Points on a hilly landscape, in no order, each with its height.
From any point a ball rolls to the lowest of the 4 points nearest to it. It stops when none of these is lower. Distance is the straight distance between rows; heights are no part of it.
k_421 h=0.60: [145 152 113 123 148 124 100 134 132 140 132 166 111  89  96 126 142 131
 140 129 138 138 113 113 118  94 128 105 127 114 105 126  83 144 164  86
 145 120 156  91  87 136 138 139]
k_541 h=3.00: [149  76 175 163  97 120 148 126 192 175 135 123 112 205 141 138 137 116
  77  72 182 132 110 176 151 118 110 105 147 134 146 166 201 116  96  93
 145  50 150 164 135 110 182 108]
k_509 h=2.38: [145  82 144 148 146 103 127 126 151 175 129 119 142 151 112 144 154 113
 102  83 164 124 135 167 144  91 113 120 142 131 118 149 164 144 120 122
 123  81 123 117 106 140 140 126]
k_482 h=4.50: [137 121 113 116 143 119 115 129 151 170 139 172 124  99 105 110 112 115
 158 104 142 109 136 112 132 160 123 125 117 109  59 138 124 123 120 120
 139 102 143 122  89 129 152 124]
k_378 h=1.10: [149 149 108  96 121 126  92 150 133 139 122 185  76  79 109  76 134  96
 128 123 153 124 132 109 142 138 128 146  90 151  71 130 112  88 130  90
 135 163 142  90 111 118 177 147]
k_38 h=2.85: [111 155 107 115 125 151 138 129 102  97 132 129 143 132 131 131 120 137
 135 161 104 135 105 106 123 127 127 118 125 126 161 107  98 139 144 127
 133 160 116 137 144 131 113 127]
k_302 h=5.77: [109 147 125 120 151 146 118 110 120 138 135 149 148 101 118 151  88 171
 226 150 103 120 126  99 109 157 129  95 140  64 105 110  87 177 154 140
 123  87 152 139 100 156  96  98]
k_44 h=2.23: [105 139 118 111 127 146 148 115  98 134 138 118 163 128 140 133  86 121
 181 134 105 113 145 103 129 162 130 151 131  91 123 100 134 152 111 174
 119 142  98 155 137 138 106 115]
k_488 h=2.58: [106 183 103 116 106 153 145 130 102  71 127 148 144 125 130 133 103 161
 168 181  89 149  77  76 107 143 123 106 113 119 158  94  80 145 154 126
 130 172 123 142 155 127 112 102]
k_93 h=2.32: [135  89 171 148  91 133 155 132 170 157 133 102  98 192 154 132 139  93
  61  93 158 123 155 163 170 145 134 141 133 159 133 159 196  88  75 128
 144 112 112 162 170  82 166 137]
k_791 h=1.55: [122 165  95 122 103 141 148 145  94  59 118 132 103 123 139  97 141 135
  84 177 108 144  92  96 123 142 132 138 107 163 169 108 102  92 147 111
 120 227 102 102 171 105 139 158]
k_842 h=2.16: [135 137 111 126 127 142 131 135 122 107 130 128 110 138 134 116 148 118
  81 144 125 136 116 122 140 110 132 124 119 154 154 126 109 108 141 106
 140 164 114 111 144 121 139 147]
k_713 h=3.10: [123 102 130 129 160 109 103 116  85 125 129  69 180 124 125 175 154 141
 160 124 109 137 149 181 102  72 133 152 153 120 172  99 117 175 148 158
  85  87 115 126 120 172  63 125]
k_278 h=4.23: [119 141 116 126 164 122  94 129  75 100 115  81 170 107 117 171 146 150
 179 150 119 138 121 157  93  81 128 142 140 122 171  95  70 184 179 134
  89 127 114  93 128 174  71 145]
k_539 h=1.79: [142 112 124 132 122 129 119 141 137 138 124 131  85 140 128 115 157  97
  56 117 156 134 131 147 156 109 127 128 114 171 129 147 142  92 126  87
 135 148 121  95 140 118 164 160]
k_679 h=2.66: [149  69 165 163 106 118 138 133 173 170 127 105 103 189 136 136 156  86
  56  80 190 137 147 184 166 122 116 126 128 163 122 159 202 111  97  98
 133  97 113 129 153 107 167 138]
k_10 h=3.82: [125 162 100 100 119 138 119 140  93 122 121 135 101  93 131  80 117  82
 143 135 144 118 146 100 140 163 125 171  88 143  86 124 132 107 122 133
 112 204 110  99 136 115 160 156]
k_79 h=2.87: [128 150 117 118 149 132 110 125 126 138 137 157 129  98 103 132 123 136
 169 136 122 127 115 108 118 127 129 107 127 100 104 122  86 154 158 105
 141 108 150 112  94 143 125 123]
k_453 h=4.34: [120 164  98 106 114 151 129 134 115 104 132 144 108 124 135  98 122 124
 120 155 107 133 101  96 132 144 129 125 110 143 135 112 107 102 128 109
 142 178 125 126 139 114 144 129]
k_980 h=0.72: [ 98 172 105 121  58 130 169 159 140  26  97 131  90 131 183  51 103 168
  76 201  78 143  87  68 105 192 127 132  89 184 152 104 155  26 103 133
 122 237 141 164 173  82 153 105]
k_188 h=3.46: [146  91 153 143 124 121 143 116 182 179 150 147 136 165 126 133 121 125
 109  76 150 119 121 149 149 132 117 105 145 114 105 165 167 123  99 117
 152  54 151 161 108 126 157  93]
k_903 h=4.92: [129  84 123 147 163  73 122 119 147 187 120 144 157  91  91 145 118 134
 186 101 152 113 162 135 122 153 117 142 131  85  50 139 147 163 121 169
 112  74 120 107  64 150 107 130]
k_220 h=2.46: [133 121 147 133 146 136 127 104 147 149 151 147 146 145 129 145 118 159
 141 112 115 119 101 133 123 112 121  84 162 100 134 145 112 151 127 123
 154  54 165 157  91 153 121  80]
k_686 h=1.83: [123 152 105 125 152 132 109 139  91 105 123 126 140 102 111 147 153 131
 138 147 126 139 111 129 117  89 129 134 127 126 157 114  72 162 176 110
 119 155 113  91 121 144 106 155]
k_54 h=0.76: [135 121 123 128 150 131 122 129  99 118 130  95 157 134 124 156 149 134
 120 132 121 133 128 152 124  82 128 132 141 128 171 113 112 156 144 133
 117 123 106 122 131 149  96 140]
k_646 h=3.37: [114 113 155 137  90 146 157 140 148 104 125  92  79 176 178 100 117  95
  43 136 131 127 164 142 152 172 148 151 119 172 147 151 186  60  80 149
 131 174  97 160 198  74 154 154]
k_516 h=2.53: [125  95 143 134 160 116 123 100 138 166 137 130 171 124 127 164 112 167
 188 105 110 119 146 149 113 132 124 119 159  73 111 124 127 169 124 162
 119  37 147 154  81 163  87  87]
k_945 h=1.91: [141 134 117 135 113 140 141 144 126  81 119 129  77 147 142 111 167 132
  33 156 126 147 101 126 139 108 140 117 121 183 181 130 109  77 139  84
 142 189 120  96 167 112 145 165]
k_536 h=1.08: [113 132 138 164  90 132 184 148 167  53 113 127  88 172 161 104 141 177
  25 178 100 150  73 113 118 123 144 107 141 179 220 119 117  65 128 111
 160 179 130 155 188  87 142 134]
k_600 h=3.51: [141  79 143 143 150 107 134 114 161 179 142 139 160 138 114 146 125 136
 139  85 143 119 139 154 131 119 117 110 154  99  99 150 153 146 114 137
 131  47 139 137  84 145 124 101]
k_743 h=3.36: [124 124 129 108 117 121 119 130 128 139 119 123  93 115 140  93 126  63
 109 106 158 102 184 134 165 179 125 167  87 165  66 163 171  90  82 151
 117 187 103 111 158 106 167 156]
k_466 h=5.14: [125 190 103 100  98 150 121 127 127  96 133 173 110 103 126 105 110 144
 164 164  98 139  78  67 119 142 130  95 114 121 127 103  84 116 142  95
 149 155 168 135 125 121 135 104]
k_426 h=2.08: [117 168 103 124 133 144 123 132  88  74 118 124 150 115 121 148 126 157
 161 170 108 143  92 115 104 108 128 116 126 123 173  95  69 170 174 121
 119 165 115 109 145 140  97 132]
k_687 h=2.86: [130 185 111 108 134 131  98 147 111 122 122 188 104  48  91 123 108 130
 215 159 139 138 112  84  96 142 144 134 107  87  87  91  72 155 182  91
 123 144 156  89  90 130 146 149]
k_67 h=2.92: [114 121 116 123 171 115 110 122 104 162 118 133 152  78 106 151 111 125
 210 129 133 120 157 122 110 135 126 152 130  81  87 102 109 185 152 155
 101 111 110 104  91 155 102 146]
k_601 h=4.08: [121 120 133 125 121 150 157 124 105 108 138  92 152 161 148 141 124 136
 110 135 102 131 139 128 128 125 133 145 142 129 182 112 134 131 114 163
 133 141  89 163 156 123 106 124]
k_470 h=2.88: [140  62 137 144 158  73 116 120 122 172 119  85 177 123 112 168 164 120
 144  89 143 120 164 185 122  70 126 158 142 124 121 130 176 169 128 162
  86  73 105 106  90 166  88 129]
k_864 h=2.61: [131 158 117 127 105 146 145 129 138  87 125 147 102 142 136 107 149 148
  75 161 103 151  77  98 131 110 133  97 124 164 173 119  97  92 140  90
 160 172 146 136 152 107 137 124]
k_894 h=5.18: [127 119 110 121 155 117 117 127 107 151 126 123 136 107 114 133 135  98
 141 120 145 119 151 129 144 123 128 155 119 123 110 127 119 144 137 135
 116 151  89  91 115 137 132 154]
k_878 h=1.39: [130 150  95 127 127 138 138 141  84  64 116 108 129 129 133 130 154 139
  88 167 126 144  99 128 124 108 135 152 125 155 194 113  84 127 165 121
 117 205  85  87 168 119 118 170]
k_593 h=3.13: [123 108 130 123 127 115 140 113 145 172 136 132 142 120 128 120 106  90
 147  87 143 103 170 126 156 174 120 152 120 122  70 145 175 128  86 160
 137 124 109 137 120 120 139 124]
k_763 h=5.10: [140  89 144 142 117 109 129 129 179 178 133 147 116 149 117 115 137  90
 105  68 179 116 155 158 167 160 114 134 120 152  59 165 179 102  87 114
 137 102 126 126 128 114 165 124]
k_616 h=2.79: [110 151 132 133 139 141 113 117  90  74 128 103 174 136 128 170 132 179
 167 166  89 148 100 137  90  95 129 101 144 122 191  95  60 180 170 140
 115 116 140 146 153 158  59  96]
k_698 h=3.78: [108 170  93 105  93 153 147 137  96  76 116 130 115 128 147  81  99 123
 124 173 102 133 111  75 122 178 120 145  96 144 134 109 131  88 120 136
 124 221 113 139 163 100 147 133]
k_838 h=2.96: [119 129 138 114  99 150 145 124 152 150 136 132 113 148 153  93  97  92
 108 103 133 105 154 125 160 192 126 152 114 148  92 152 182  78  71 145
 147 135 128 171 147 100 160 108]
k_683 h=3.23: [125 101 153 131 112 132 155 128 128 133 133  88 119 167 154 128 134  86
  75 112 145 121 180 147 160 142 139 165 131 145 146 148 181 100  85 166
 128 160  84 141 174  90 138 153]
k_408 h=3.08: [144 106 139 136 140 131 125 124 140 148 138 120 130 154 121 140 150 124
  82 110 136 131 117 154 140  90 123 107 140 136 151 142 136 130 135 101
 136 101 129 128 115 133 131 132]
k_874 h=2.55: [139  91 145 141 121 122 132 132 145 154 129 106 110 156 132 130 153  86
  66  98 164 128 161 160 167 121 121 149 117 163 124 155 170 108 107 121
 127 138  96 111 147 115 153 156]
k_559 h=2.65: [129  82 128 135 154  79 125 117 127 179 123 117 159 100 107 144 133  94
 161  91 156 108 182 141 144 127 123 174 128 114  77 140 165 164 110 177
 107 123  85  92 108 142 119 150]
k_84 h=3.29: [117 129 117 113 131 122 127 119 100 138 128 109 116 107 139 105 122  72
 130 116 149 106 178 117 157 165 127 181 107 140  90 146 156 118 101 167
 109 194  87  99 155 117 146 164]
k_935 h=3.86: [101 130 165 127  70 146 166 134 156 109 123  93  86 177 182  97  97 101
  58 137 124 114 162 131 146 202 140 158 123 162 136 154 197  51  55 167
 138 162 115 197 201  63 160 134]
k_996 h=1.54: [138  87 137 133 142 115 124 121  97 133 133  69 172 140 132 166 161 127
 129 106 121 128 162 178 119  75 137 161 156 128 179 109 150 155 127 163
 103  97  95 134 131 154  81 130]
k_163 h=2.07: [138 121 124 136 150 134 119 130 117 128 134 106 141 139 118 147 160 125
  96 125 133 132 122 149 132  76 128 122 139 137 166 130 111 143 149 104
 130 123 119 115 119 140 115 138]
k_936 h=1.70: [123 145 101 113 130 144 137 137  86  94 128 116 131 119 132 118 130 111
 118 153 122 127 131 114 133 135 127 154 115 137 152 115 108 123 137 139
 118 201  87 106 153 122 129 159]
k_840 h=4.13: [110 185 137 134 140 146  94 122 115  87 125 145 146  99 114 166 113 185
 212 173  94 151  94 106  90 115 137  68 132  94 146 110  36 196 192 114
 122 102 190 114 130 156  84  90]
k_472 h=2.21: [130 115 145 141 143 136 123 117 104 109 136  83 170 155 132 165 147 161
 122 132 101 135 116 159 104  69 131 119 159 129 199 103 110 155 140 145
 125  89 128 157 137 153  82 104]
k_489 h=3.06: [154  72 160 157 146  98 126 120 171 179 134 130 153 160 110 150 149 133
 111  74 160 127 117 177 121  89 106  92 155 114 120 159 174 144 122 110
 121  38 156 134  87 150 140 106]
k_522 h=2.09: [126  87 189 158  77 129 175 145 164 127 119  78  91 213 169 137 128 125
  38 119 145 135 151 168 138 129 153 158 163 143 200 138 205  90  76 154
 143 101 103 189 207  51 160 149]
k_588 h=2.41: [101 188 108 120 135 151 122 142  80 105 116 144 149  89 114 156  81 160
 238 179 109 144 111  83  95 148 125 117 123  82 127  81  70 187 172 124
  96 150 134 112 141 153 103 126]
k_49 h=4.18: [130  99 129 128 135 120 131 125 144 168 137 130 134 127 118 123 129  89
 125  93 153 112 164 135 158 147 121 151 119 130  83 144 162 129 104 150
 131 127 106 121 120 117 137 137]
k_568 h=2.51: [120 111 148 148 102 141 172 144 143  91 126  95 108 184 160 122 131 127
  40 146 117 132 130 136 137 129 147 141 142 155 199 129 152  84 106 143
 144 154  92 163 190  85 136 149]
k_755 h=5.16: [137 112 133 159 189  76  75 130 128 145 101 122 146  70  82 173 150 166
 181 134 148 140 138 166  70  77 125 114 146  88  94 144  83 183 195 126
  77  49 171  79  46 173  81 146]
k_708 h=3.66: [136  84 156 138 118 101 137 119 153 173 130 108 118 145 128 128 149  67
  92  78 179 114 189 165 176 142 123 159 114 156  77 170 196 112  84 152
 122 139  93 111 153 112 153 148]
k_201 h=4.94: [130 118 137 142 173 116  94 117 112 137 125 104 164 112 110 167 145 156
 156 127 118 134 123 163  93  73 124 105 150 107 139 122  91 177 168 124
 104  72 157 113  89 173  84 116]
k_944 h=3.73: [118 139 129 140 119 149 148 127 118  80 131 110 153 162 139 143 134 165
  95 157  93 140  85 124 113  96 135 106 149 142 206 112  92 137 145 131
 149 131 121 165 159 129  97 110]
k_413 h=5.06: [133 140 120  94  95 142 115 137 157 147 129 158  86 124 141  74 112  98
 115 102 133 103 133 116 157 180 129 134  94 165  67 148 153  66  83 108
 152 139 159 145 127 108 174 113]
k_331 h=0.61: [142  77 157 139 119 117 149 120 121 143 135  65 162 170 140 161 152 120
 104  95 132 128 172 175 136  83 144 164 156 133 178 122 186 141  97 168
 115  96  93 153 141 123 101 132]
k_974 h=4.48: [141 107 130 146 178  89  95 127 141 154 120 142 144  90  90 159 135 160
 176 119 140 127 134 144  95 101 124 102 143  83  82 145  97 169 169 125
 106  54 160  95  49 162 101 135]
k_654 h=3.32: [141  84 135 146 162  96 122 124 140 174 131 119 158 124 108 153 149 125
 135  94 147 124 144 164 125  90 118 121 141 109 106 143 147 157 134 130
 118  72 123 114  89 156 114 123]
k_750 h=1.72: [136  93 171 155  88 144 160 140 170 132 129 100  87 204 162 129 138 121
  36 117 151 137 124 161 153 123 133 122 144 155 181 150 179  80  95 106
 151 105 123 168 180  82 170 141]
k_300 h=3.12: [135  82 139 145 168  92 120 101 158 178 133 145 158 117 112 163 116 176
 184  90 129 116 138 149 104 142 117 100 155  70  75 149 131 168 133 154
 117  22 164 140  52 163 102  92]
k_338 h=0.62: [107 136 129 108 107 147 155 124 113 117 128 103 124 144 159  92  96  90
 112 133 116 115 164 108 145 188 127 163 107 142 121 140 172  90  82 172
 129 189  93 156 168  96 144 134]
k_533 h=2.30: [145 151 121 130 109 147 133 128 148 108 137 157  86 139 129 108 151 139
  68 138 122 146  79 109 139  95 134  84 123 160 160 135 105  93 134  65
 174 145 171 121 134 123 152 126]
k_964 h=4.53: [127 132 125 143 179 100  91 136 125 150 109 157 127  51  84 163 108 165
 226 149 144 128 151 119  88 136 137 127 129  68  69 118  76 192 180 134
 102  78 151  89  57 157 106 155]
k_474 h=2.01: [119 119 127 116 132 125 143 108 103 152 134 103 154 124 136 127 104  93
 159 106 130 108 177 115 140 162 129 171 122 110 110 120 163 145 100 181
 120 155  88 131 136 128 118 138]
k_322 h=2.49: [108 148 126 124 141 147 128 118  98 106 137 114 167 132 134 158 112 158
 176 152  94 135 117 121 105 116 128 113 147 102 163  94  87 171 150 148
 119 108 134 151 133 159  80 102]
k_31 h=4.46: [153  62 137 161 171  52 108 135 155 177 106 123 163 103  84 159 165 139
 145  90 164 127 138 179  99  71 104 120 143 109  85 159 158 162 146 139
  91  44 131  90  55 166 100 138]
k_189 h=3.02: [129 101 132 136 163 109 129 109 155 179 142 163 150 110 115 143  95 157
 193 101 122 109 139 121 120 173 119 106 142  70  66 145 127 145 124 150
 135  47 152 139  68 147 119  94]
k_978 h=2.18: [147 136 133 136 156 125 101 120 137 133 134 145 133 115 105 145 143 150
 129 125 126 134 101 137 114  83 127  77 143 107 129 141  88 159 168  95
 142  81 175 111  86 157 115 109]
k_427 h=5.33: [118 174 103  99  68 153 139 140 146  81 118 151  79 135 166  66 117 139
  93 167  95 131  82  86 127 165 132 118 100 179 138 114 137  40  93 105
 151 187 162 158 151  98 156 106]
k_551 h=3.74: [120 102 138 127 112 134 148 131 115 105 128  83 111 150 162 115 138  89
  66 137 135 123 171 135 154 152 141 173 117 156 153 149 163  91  98 166
 113 197  71 116 187  94 141 171]
k_652 h=6.33: [143 119 165 151 171 117  92 106 144 141 135 127 155 130 121 163 139 180
 152 115 116 134 101 161  90  75 125  66 171  88 130 163 100 168 164 119
 124  24 205 135  74 177  87  76]
k_650 h=2.03: [125 176  91 101  96 145 131 153  94  66 110 138  84 113 149  75 125 119
 109 174 113 136 104  86 124 164 132 152  89 165 136 110 115  75 124 113
 116 239 111 103 164 104 156 151]
k_752 h=1.50: [144  86 176 152 126 128 142 112 154 165 144 111 157 185 142 164 137 151
 112  84 136 128 118 175 126  85 126 114 175 109 170 141 176 148 103 137
 134  30 145 181 116 140 126  93]
k_512 h=5.15: [120 158 133 122 160 127  97 124 135 134 133 176 125  70 103 148  98 171
 218 146 115 128 120 100  97 142 134  87 135  67  88 125  68 172 174 114
 127  74 176 110  72 145 108 119]
k_87 h=2.33: [113 124 149 110 104 122 138 116 119 129 131  93 109 126 159  98 112  59
 107 106 149 103 201 132 161 193 130 180  94 158  83 169 197  92  68 184
 111 202 100 136 184  91 151 153]
k_744 h=0.78: [101 166 106 112 102 155 159 129  95  86 130 124 146 134 147 108  88 136
 155 168  93 134 105  79 118 172 117 134 119 117 143 100 120 117 117 152
 125 185 103 163 158 117 123 110]
k_857 h=2.22: [114 144 114 108 122 150 144 121  97 122 132 124 132 125 137 115  98 114
 143 141 114 117 134 100 137 162 123 148 120 119 124 114 129 125 111 150
 128 172  97 143 143 120 129 132]
k_703 h=4.27: [147  96 131 139 150 107 120 123 162 179 138 154 137 125 102 129 131 116
 127  81 159 121 136 143 143 129 116 116 132 121  75 156 145 135 122 120
 134  80 139 117  88 137 141 122]
k_276 h=4.33: [126 172 111 107 130 141 110 127 133 129 138 181 117  85 107 114 107 146
 191 145 113 130 101  79 113 147 130 101 125  94  99 113  82 138 150  99
 145 116 168 124  96 129 137 111]
k_734 h=4.83: [131 164 137 147 168 118  70 132 124 114 117 143 134  72  93 162 134 176
 198 155 120 151 118 127  82  91 142  82 138  88 115 131  48 197 204  99
 109  72 194  86  81 160  91 124]
k_399 h=2.34: [117 105 133 126 148 130 142 101 125 169 142 121 166 129 133 152 103 141
 183 103 110 109 158 130 130 151 128 142 147  82 111 120 150 164 107 170
 126  78 113 161 103 149  95  96]
k_309 h=0.39: [141 137 108 117 152 110 103 144 135 154 114 184 105  59  82 107 125 106
 175 120 167 121 143 105 122 144 132 148 107 105  50 126 109 134 149 120
 126 125 135  83  79 124 155 159]
k_3 h=5.39: [140 166 108 101 114 139 105 127 148 128 138 183  97  93 115  93 122 130
 143 136 120 128  95  86 131 137 133 102 112 124  96 126  96 100 135  82
 158 131 176 120 103 124 154 108]
k_295 h=3.52: [113 176 100 112  79 143 154 141 121  53 113 139  97 131 150  79 121 145
  97 180  94 145  84  71 119 156 125 120 100 165 158 103 110  65 124 111
 134 216 131 140 165  95 149 121]
k_477 h=2.75: [123 143 111 116 105 145 137 143 111  87 117 116  78 132 162  82 136 103
  65 156 121 126 138 114 146 165 135 151  99 177 140 133 143  65 108 127
 122 221 100 107 177  98 156 163]
k_897 h=1.62: [139 170  99 106 124 137 107 145 102 102 119 156  86 100 119 104 150 114
 112 149 131 138 108 104 134 118 137 136 103 153 133 111  88 112 153  84
 134 193 127  86 134 118 149 156]
k_39 h=2.95: [117 113 133 129 163 120 115 112 120 148 134 122 165 115 121 161 115 154
 186 125 114 117 141 138 115 117 125 119 151  88 120 113 109 176 147 151
 113  73 132 135  91 163  85 111]
k_844 h=1.20: [136  95 168 144 110 136 155 125 149 152 141  97 138 189 146 154 134 127
  82  97 135 128 133 163 144 100 135 132 158 129 179 139 175 126  93 137
 147  77 122 180 148 108 134 116]
k_127 h=4.82: [142  73 131 152 157  56 120 129 163 197 115 145 154  99  85 130 140 106
 155  82 175 111 168 148 144 143 108 147 125 120  35 162 173 148 110 159
 120  87 107  90  81 135 129 139]
k_196 h=2.00: [114 171 103 116 143 137 112 138  74 107 111 129 141  87 107 144 108 132
 199 163 137 137 122 112 108 123 131 158 118  97 140  89  77 180 178 130
  94 178 102  83 129 144 119 166]
k_407 h=3.85: [142 125 122 115 113 135 121 133 168 154 142 163  96 139 127  98 127 102
 100 104 141 113 118 127 156 144 123 110 114 153  92 147 139  87 104  91
 156 119 149 131 121 115 171 121]
k_831 h=1.03: [147 135 116 124 136 127 104 134 134 135 130 154 100 110 110 113 154 110
  93 119 141 133 117 129 142  97 128 121 119 147 114 135 106 115 147  75
 145 141 138  89 113 126 155 149]
k_739 h=1.32: [133 148 116 142 118 146 144 136 124  76 124 126 108 148 135 122 160 151
  58 158 107 151  80 120 127  94 135 102 134 166 194 121  89 103 157  93
 153 172 131 115 160 118 123 147]
k_884 h=1.38: [121 100 127 129 149 109 127 110  95 157 127  91 173 107 129 156 119 115
 183 116 121 115 182 138 127 121 135 176 133  99 123 110 147 175 120 181
 105 123  86 117 118 155  86 140]
k_494 h=3.33: [114 178 121 122 125 154 121 120 118  89 135 153 143 120 123 141 118 174
 171 166  92 142  83  97 112 119 129  79 137 112 151 109  63 161 160 114
 144 128 162 144 132 142 104  90]
k_267 h=4.70: [120 202  90 101  92 148 124 146  94  79 119 162 106  93 124  95 117 134
 161 181 107 146  83  67 108 148 125 131  96 134 126  85  93 113 154  98
 124 208 142 113 144 112 143 127]
k_364 h=2.91: [149 159 122 139 136 136 109 129 131 102 130 147 111 121 111 127 163 146
  97 139 117 149  77 117 123  63 135  78 131 140 161 137  76 137 174  62
 157 130 174  99 123 139 126 131]
k_345 h=3.81: [123 130 134 125 112 151 149 125 143 131 145 130 121 157 141 117 117 117
  92 123 120 122 121 122 146 137 131 126 135 140 150 133 139 104 104 125
 153 128 125 167 142 111 143 118]
k_746 h=2.06: [132  77 146 133 142 100 138 107 131 178 133 103 175 133 125 160 134 120
 153  83 133 116 175 160 138 118 131 157 146 109 120 126 180 165  98 174
 116  77 100 147 111 145 103 115]
k_431 h=4.29: [118 139 124 113  90 153 144 137 144 112 126 125  79 156 166  83 117 101
  68 138 121 118 138 120 152 171 131 133 109 175 126 146 157  57  80 125
 144 171 125 150 166  90 164 136]
k_528 h=4.77: [135 136 118  94 110 128 102 144 144 146 114 155  78 106 132  75 124  80
 112 101 157 103 160 125 159 177 125 151  81 173  51 155 162  72  91 119
 129 168 137 116 133 112 175 139]
k_988 h=1.77: [108 174  99 112 119 151 139 132  82  97 125 134 144 117 130 120  93 132
 180 169 104 133 108  81 110 156 123 141 109 105 138  94 101 141 148 136
 112 189 107 128 149 131 121 130]
k_800 h=5.53: [132 148 111 106  98 148 121 140 138 119 126 156  77 127 146  81 131 106
  85 133 128 121 124 113 150 151 129 128  95 173 110 132 134  63 106  93
 146 172 141 129 144 106 166 134]
k_665 h=2.19: [ 99 153 123 115  89 160 167 128 124 100 132 118 128 154 162  89  84 122
 109 152  96 120 124  88 133 186 124 147 117 137 143 118 156  82  86 161
 141 174 111 187 161  98 139 104]
k_485 h=3.98: [136 185  96 101  90 141 120 139 127  86 125 169  86 109 132  88 138 137
 115 165 105 147  76  79 122 131 133 105 100 155 143 102  94  78 132  77
 155 193 162 125 141 111 141 118]
k_587 h=1.26: [150 136 119 138 164 110  90 136 121 135 120 140 128  89  89 145 151 134
 129 125 141 137 116 142 114  71 127 105 129 114 118 133  84 164 182  86
 128 104 158  85  84 152 119 148]
k_852 h=1.12: [139  57 155 155 141  76 134 127 159 187 125 108 155 152 103 154 159 100
 112  69 167 124 164 181 149 102 113 143 137 138  96 154 195 153 101 143
 112  78 104 115 110 136 128 129]
k_439 h=4.10: [138 112 131 119 126 126 134 120 171 176 150 161 136 134 123 108 100 109
 142  89 144 101 137 124 152 174 119 127 129 124  69 153 155 106  93 130
 155  89 141 151 104 122 155  98]
k_809 h=3.59: [101 150 131 109  87 145 146 145 121  80 111 102  83 138 182  65 104  99
  71 155 118 114 156 110 136 204 136 154  93 177 116 145 181  45  78 159
 122 216 116 153 189  85 160 141]
k_812 h=2.20: [104 150 112 119 140 141 123 128  72 104 121 105 169 117 129 157 104 145
 200 159 104 132 128 117 105 130 126 144 137  97 152  84  92 182 160 154
 103 147  96 124 148 158  84 130]
k_762 h=4.17: [121 166 122 141 107 145 144 125 118  52 127 136 143 147 134 137 140 178
 109 176  90 155  61 101 109  97 129  84 137 146 193 108  72 137 167 116
 153 162 146 149 159 125 100 108]
k_461 h=1.99: [121 109 153 126 134 141 138 113 101 117 141  84 174 158 141 165 136 156
 142 123  90 132 139 154 109  95 140 137 164 114 188  92 130 155 119 171
 120  75 113 180 143 145  77  97]
k_110 h=2.93: [148 139 141 139  99 148 137 121 171 122 141 153  97 170 145 115 144 151
  69 123 127 139  65 124 143  90 127  72 143 155 172 151 121  88 121  72
 186 109 187 152 135 124 163 105]
k_565 h=3.55: [150  56 161 153 154  79 119 114 151 182 130 102 177 140 117 171 149 154
 155  75 135 125 141 192  98  83 120 115 167  97 119 142 176 165 119 154
  92  13 152 142  77 170  90  93]
k_283 h=2.94: [117 191 122 124 152 134 108 151  91 123 111 164 118  41  90 151  97 145
 252 175 151 145 126  94  80 139 142 147 118  73 101  81  67 195 195 112
  82 144 141  73 102 149 130 169]
k_724 h=2.26: [152  98 140 146 113 127 127 134 173 155 132 136  90 172 129 116 147 104
  53  91 169 132 116 162 158 104 116 100 127 162 125 159 156  97 119  71
 148 104 140 119 129 122 174 134]
k_207 h=1.74: [129 104 153 132 138 133 134 108 130 148 146 106 163 158 134 161 128 148
 139 105 108 120 136 161 124  98 128 124 165 102 164 122 145 157 114 155
 133  54 133 174 118 148  97  85]

For each start below, name the point where the ball stops.
k_800: k_421
k_763: k_421
k_431: k_739
k_679: k_421
k_646: k_331
k_220: k_331
k_110: k_421
